Each row is a point on a landscape with many peaks, with its height.
From any point a climber steps to the highest of the 2 points nearest to it. It stops when none of these is higher. Distance is the straight distance between rows; heights are no part of it.
J_244 h=240: [ 46  26 -24  28 -16 -50  18  -2 -36 -26 -38 -18   9  38  -1 -45 -13  36
 -17 -12]
J_290 h=560: [-48 -11 -48 -64   5  18  18  21  54 -44 -66   4   4  -9  51  28 -18 -13
  -6   5]
J_267 h=686: [  2  -7   1 -10  20 -76  41 -48 -29 -17 -37   9 -11 -38   9 -23 -37  23
  22  19]
J_497 h=364: [-22 -47  -3 -18 -28  34  38  -3  47 -26  31  37 -31   5  34  26  35 -15
 -22 -14]
J_711 h=162: [ 15  27   5 -26 -53  30 -38  25 -51 -12   3  14 -14  25 -12  19 -19  -7
   9 -39]
J_309 h=90: [-50   0  26 -58 -13  31 -11 -20 -52  34  48 -38 -23 -10 -24 -28  29  18
   3 -12]
J_826 h=586: [ 14 -21  -7 -36  48  -4  52 -50  62  21  22  25  -9 -11  11 -26  60   7
 -16  16]
J_814 h=498: [-61  -1 -34   8  -8  15  44  -8  25 -15  51   8  16  -3  45  27 -42  24
   8  36]
J_354 h=603: [-47 -42 -41 -83  14   6   1  25  36 -17  -7  24   9   8  39  -7  12 -18
 -18  -8]
J_824 h=399: [ 24  36 -46 -23 -10   8  -5  50  -6   6 -30 -11  18  -2 -47 -23  49 -20
 -23  -2]
J_252 h=442: [-20  46 -39 -61 -26 -16  12  54 -38 -26 -51 -16   0  -3 -23 -14  12  -9
 -12  12]
J_143 h=468: [  3 -19 -37 -13   8  42  38   2 -34 -46 -27  10 -15  -6  21  41  -2  24
 -26   1]
J_427 h=823: [ 23 -32  45 -17 -24 -15 -11 -37  60  27  24   1 -38 -18  28  21  19 -33
  24  14]
J_733 h=855: [ 30 -58  13  12  52  51 -59  13 -14  32  28  28  27  19 -25  32  16   1
   0 -13]
J_29 h=573: [-28 -10   4  21  39 -50 -28   8  65  49 -51  -8  -8 -43  35  10 -79 -73
  33  23]
J_673 h=526: [-10 -15  18  25 -23 -23 -17 -32  32  -1 -20 -70 -19  43   5  58  -3  28
  -6  16]
J_159 h=557: [ -5   6  11 -33  60  13 -85  -8 -47   4  -2  24  35  -3   2  21   4  21
   7  18]
J_478 h=559: [  5 -32 -12   6  38  80   6 -11 -36 -25  17  29   0 -38  -5  41  27  20
 -19  -2]
J_458 h=213: [ 15  41 -18 -19   1  30  37  15 -35 -37  37  73 -11  26   8 -72 -21 -11
 -12 -20]
J_53 h=234: [  8  28 -16  30  17  21  44  13 -64 -26  36  17  13  -5   1 -91   0  15
 -15 -48]
J_496 h=424: [ 38 -24  31  51  21  30 -35  49  43 -61   5  10   8   9 -35 -13  -9 -18
 -15  32]
J_409 h=295: [ 21   5 -22  -4  16 -15 -38  21  -7   6 -25  10  20  33   8  46 -66   2
   6  51]
J_517 h=345: [ 30  48  22  68  -9 -36  -8   7   4  -1  40  17  31  -2   4 -50   9  -7
  20  12]
J_685 h=294: [  3 -19  15  16   0  28  34 -26  20   5  18  55 -25 -19  24  54  78 -28
 -15 -30]
J_99 h=407: [ 10  -8 -16 -50 -14  35  19  -7 -59  -7 -55 -25   1 -37  28  40  23  43
  11 -14]
J_111 h=301: [-16   7 -41 -41  26  30   6 -24  10  60  16  -9  12   6 -17  29  19  13
 -10  19]
J_446 h=245: [  4  13 -34  18  44 -34   4  -8  10  -1 -10  13   7  29  37  44 -27  22
 -21  82]
J_317 h=286: [  5  38  47  20  15  11 -16  38 -12 -53  23  53 -14 -20 -39 -13  59 -49
 -22  17]
J_54 h=585: [ 34 -15  62  18  83 -15 -31  12  59  -9  -4  44  40 -21  -1 -60  20 -34
  20  -4]
J_246 h=355: [  0  36  -4 -11  40  43  -4 -14  11  48  32  12  42 -21  -2   3  66   2
  13 -10]
J_883 h=440: [ 94 -26  40  30  52  16 -34  13  35  10  45  65  19  13  -6   2 -10 -11
  13  47]
J_639 h=418: [-18   0 -16  -3 -43  12  47 -26  27  -2  23  17 -35   9  10  27 -11   0
 -12  17]
J_128 h=370: [ 22  -2  14  43 -30  50  25 -11  48 -61  19  19 -20  -7  41  -2  29  -6
  -5 -13]
J_470 h=396: [-14   7  -3  18 -41 -21  42 -26 -32  12  21   1 -35  61  11  28 -75  46
   5 -23]
J_940 h=685: [ 13   0 -20  18  51 -48 -26 -21  25  21 -77  34   1 -29  -2   7 -68 -42
  18   4]
J_918 h=643: [ -4  -8 -15 -21   2 -49  24  37   1  30 -22 -30  18 -18  29  72  21  10
  -9  72]
J_178 h=165: [ 30 -27  -8  40  -3 -25 -11 -19   4  36  14 -48  38  25 -14 -40 -11  44
  -1 -27]
J_242 h=510: [-42  38 -43 -67   7 -13  32   8 -13 -33 -80   6  14 -27  19  -7  -7   0
   1  -6]
J_996 h=342: [ 26  -1 -40  23 -49   7  32   7 -48  18  36  -5 -14  80  -3   1 -17  26
 -17 -37]
J_546 h=251: [  3  20 -43   5  22  16   0  -7 -14  30  37  12  19  51  -8  53   2  23
 -28  48]
J_501 h=108: [-33  24   9 -51 -35   6  32  21 -70  23  14 -50 -34  17 -50 -23  -1  10
  -9  -1]
J_288 h=627: [-27  37 -12  10 -34  28   2 -12  -1  -1  43 -42  21   6  41  47 -22  43
  13  40]
J_207 h=378: [ 66 -20  33  17 -10 -25 -41   0  15  26  53  28  23  12  39  29  -5   7
  14  45]
J_622 h=228: [  4  16 -14  36   9  45  37 -37 -11  14  11  46 -19 -23   0  -7  52  -7
   3 -58]
J_852 h=37: [-40   8  10 -19  51  18 -33 -49  29  20  14   5   2 -12 -35 -34 -13  -1
  14   0]
J_83 h=700: [ -2 -32  56  36  18  -4 -48  33  32 -11   4  11  25 -19  -2 -28  35 -50
  15 -45]
J_260 h=562: [ 53   1 -20  15 -20 -30  17 -14  -2   0  -7  -5  -1 -50   2 -21  -8   2
  17  21]
J_7 h=455: [-31   2   3 -24 -38  10  10 -33 -31  25  30  11 -27  -9 -30 -31 -53   4
  33 -35]
J_502 h=273: [-81 -41  33 -17   5 -34 -39  -7  36  -7 -12 -12  -8 -12 -10 -14 -34 -27
  13 -18]
J_322 h=298: [-78 -34  27 -38 -26 -24 -28  38  52  -8 -40 -75  17  -3  -3  14 -30 -16
  20 -21]
J_196 h=447: [-11  33  32  58 -24   1 -20  15 -30  35  48  34  13   2 -13 -23  19 -13
  20 -55]
J_672 h=649: [-11  -1  52  -8 -37 -10 -23 -54  15  14   4 -15 -30   7  20  45  18  15
  21 -12]
J_171 h=71: [-16  33  33 -42   0   1 -17 -44 -38  13  10 -10 -23 -40 -24 -13  41   2
   9  17]
J_481 h=335: [-13 -44 -29 -31 -47  -6  38   4  62  11 -42 -27 -31 -13 -23   4 -21 -22
  14 -17]
J_966 h=507: [-12   7   8   7  27 -61 -14   9  38  39 -29 -42   4 -20  15  42   4 -23
  -8  73]
J_565 h=429: [-15  21 -17 -23  -1   1  15 -42 -63  25  18  11 -27  30 -14  -7 -48  34
   3  -3]
J_619 h=484: [  6  33 -30  48 -36  22   0  16  44 -40   5  -8  -6  43  31   9  18  -9
 -31  -5]
J_610 h=400: [-77  15  -2   2 -58 -11  39  13 -23  -4 -60 -23 -19 -35  -1  18  -8 -13
  16 -67]
J_661 h=361: [-13   4  28 -42 -18  -8  39 -13 -82 -36 -52 -40 -38 -33  39  45  -4  58
   5 -16]
J_391 h=672: [ 42 -29  26 -23  26 -25  34 -14  81  45  37  35 -18 -25  37  18  47 -30
  -1  54]
J_321 h=356: [ 14  22  31  71  14  13   3   4  -9 -74  12  22 -19   1 -28 -35  12 -14
 -36  17]
J_979 h=521: [ 25  12 -25   2  28  -5  56 -35  52  -7  28  39 -19  41 -17 -65  16   5
 -30   8]
J_872 h=287: [ 35  -1 -16 -14 -28 -26  -8  -2 -47 -19  -8 -14 -17  88  16 -11  -8  21
 -40 -10]
J_866 h=731: [ 29  39 -17  37 -31  20 -21  31  27 -17 -28 -32  19 -18  23  53  33  -2
   7  13]
J_494 h=505: [ 65  13  21  36  67  20 -18 -18  32 -12  -4  39  20  -8 -10 -22  15 -14
  10  25]
J_995 h=133: [  0  58  16 -38 -69  29   5  35 -81   3  24 -24 -35  41  -9 -21 -21  -3
   9 -39]
J_90 h=558: [ -4   1  35  39  37 -29 -45   7   1  47  26  21  40  -2 -29 -38  48 -26
  10 -43]
J_93 h=515: [ 30  23 -28  24  -2  28 -11  -7  11 -13 -44 -41   0 -17 -18   5  67   6
 -17   8]
J_938 h=51: [-43  58  65 -17   8   6 -54 -52 -15   0  45  10 -10  -8 -37 -50  13 -18
  18 -14]
J_853 h=893: [-23   9   6   1 -29 -19  21  23 -29  36   7 -39  10  12  24  75  -8  34
   5  35]
J_749 h=702: [ 24 -45 -23   6  14  67 -42   9  -1  -7  -9   7  25  -6 -33   1   3  10
  -1 -35]
J_296 h=414: [ 67   0   4  48  20   7 -57  35  61  -6 -15 -22   7  21 -13  19 -16 -39
 -29  62]
J_512 h=267: [-29  33   5  -2 -13   8  21  18 -79 -23  30 -27  -9   8  52 -55   9  21
  -9 -31]
J_169 h=673: [  9 -17  46 -19  50  22 -56  25 -36  11  41  33  42 -34 -20   2  43   1
   7  21]
J_76 h=318: [ -8 -36  16 -46 -46  -5  14  23  45  22 -74 -77   2  -9 -20  20 -38  -3
  29 -18]
J_254 h=565: [-42 -34 -29  34   9   3  11  -9  -1   9 -15  -4  10 -23 -10   4 -28  11
   6 -18]
J_978 h=195: [ -8  21 -22 -47  -1  38 -15  18 -33  -7  34  71   6  26 -17 -23 -13 -22
  -5 -29]
J_120 h=362: [-41 -21 -17 -14 -66  12  77 -18   0  -6 -37 -18 -49  10   1  14 -28   6
  12 -61]
J_214 h=461: [ 36 -33  -1  29 -14 -13 -28  31  37   3 -34 -72   5  28 -16  45 -20  -7
 -14  40]
J_538 h=144: [ 11 -45   1  16 -16 -37 -12 -19  13  51  24  -9   7  21 -48 -47 -19   2
  15 -61]
J_197 h=449: [-37   9   9  37  51 -67  -9   1  59  33 -24   0  15 -44   6 -10 -11 -51
   5  51]
J_507 h=913: [ 31 -46  18  11   1  11   0  47   9  -1  29  -2  18   7 -12 -51  54  -5
 -15 -31]
J_28 h=753: [ 22 -53   6 -22 -24  42  22   2   9 -34  42 -15 -16  17 -22 -60   7   6
 -10 -38]
J_888 h=353: [ 57   6 -33  21  50  -1 -51  20  11  17 -25  32  18  26 -36  44 -18 -31
 -16  58]
J_217 h=492: [-63 -20   9  14 -23  -7  42 -29 -37  18  33 -13  -1 -64  -6 -15 -22  22
  29 -32]
J_117 h=469: [-67   3  -6  44 -24 -16   1   3 -19 -31 -52 -15 -14  -9 -22  22 -17  -1
 -12 -31]
J_437 h=445: [ 23  18 -13  10   8  13 -10 -12  -2   4   9  16  36 -46  44 -13  24  19
  34   0]
J_92 h=663: [ -3 -49 -19 -47  -7  12  -2  28  38 -15  19 -32  24   1  -4 -34 -22  -2
  -9  13]
J_633 h=815: [   1  -12    0  -19   12  -70   -2   -1   15  -30 -102   -2  -15    2
   12   20  -67  -21   18    6]
J_726 h=312: [   1   28   26  -33  -17  -33   34   12 -101  -49  -21  -41  -35   -3
   26  -30    1   43  -21   -5]
J_491 h=303: [ 28  19  33  42 -29 -43  -5   2 -22  -3  57  14   0   7   6  11 -18  14
  17  47]
J_118 h=199: [ 20  11 -44  43  25 -41 -10 -10 -10  11 -42 -27  27  25 -40 -42 -14  15
 -16 -26]

Call two points neighbours if one is among the 2 nearest of the other. Go from one point of each pair to the other, from neighbour to neighbour, staying as high as possible. Name the lowest point that can't be avoided.
J_866, J_633 => J_497
J_866, J_507 => J_824
J_853, J_633 => J_197
J_496, J_427 => J_296

Where does a climber stop that starts at each point below?
J_118 => J_254
J_309 => J_733
J_76 => J_254
J_685 => J_853
J_53 => J_733
J_546 => J_633
J_622 => J_633
J_252 => J_507
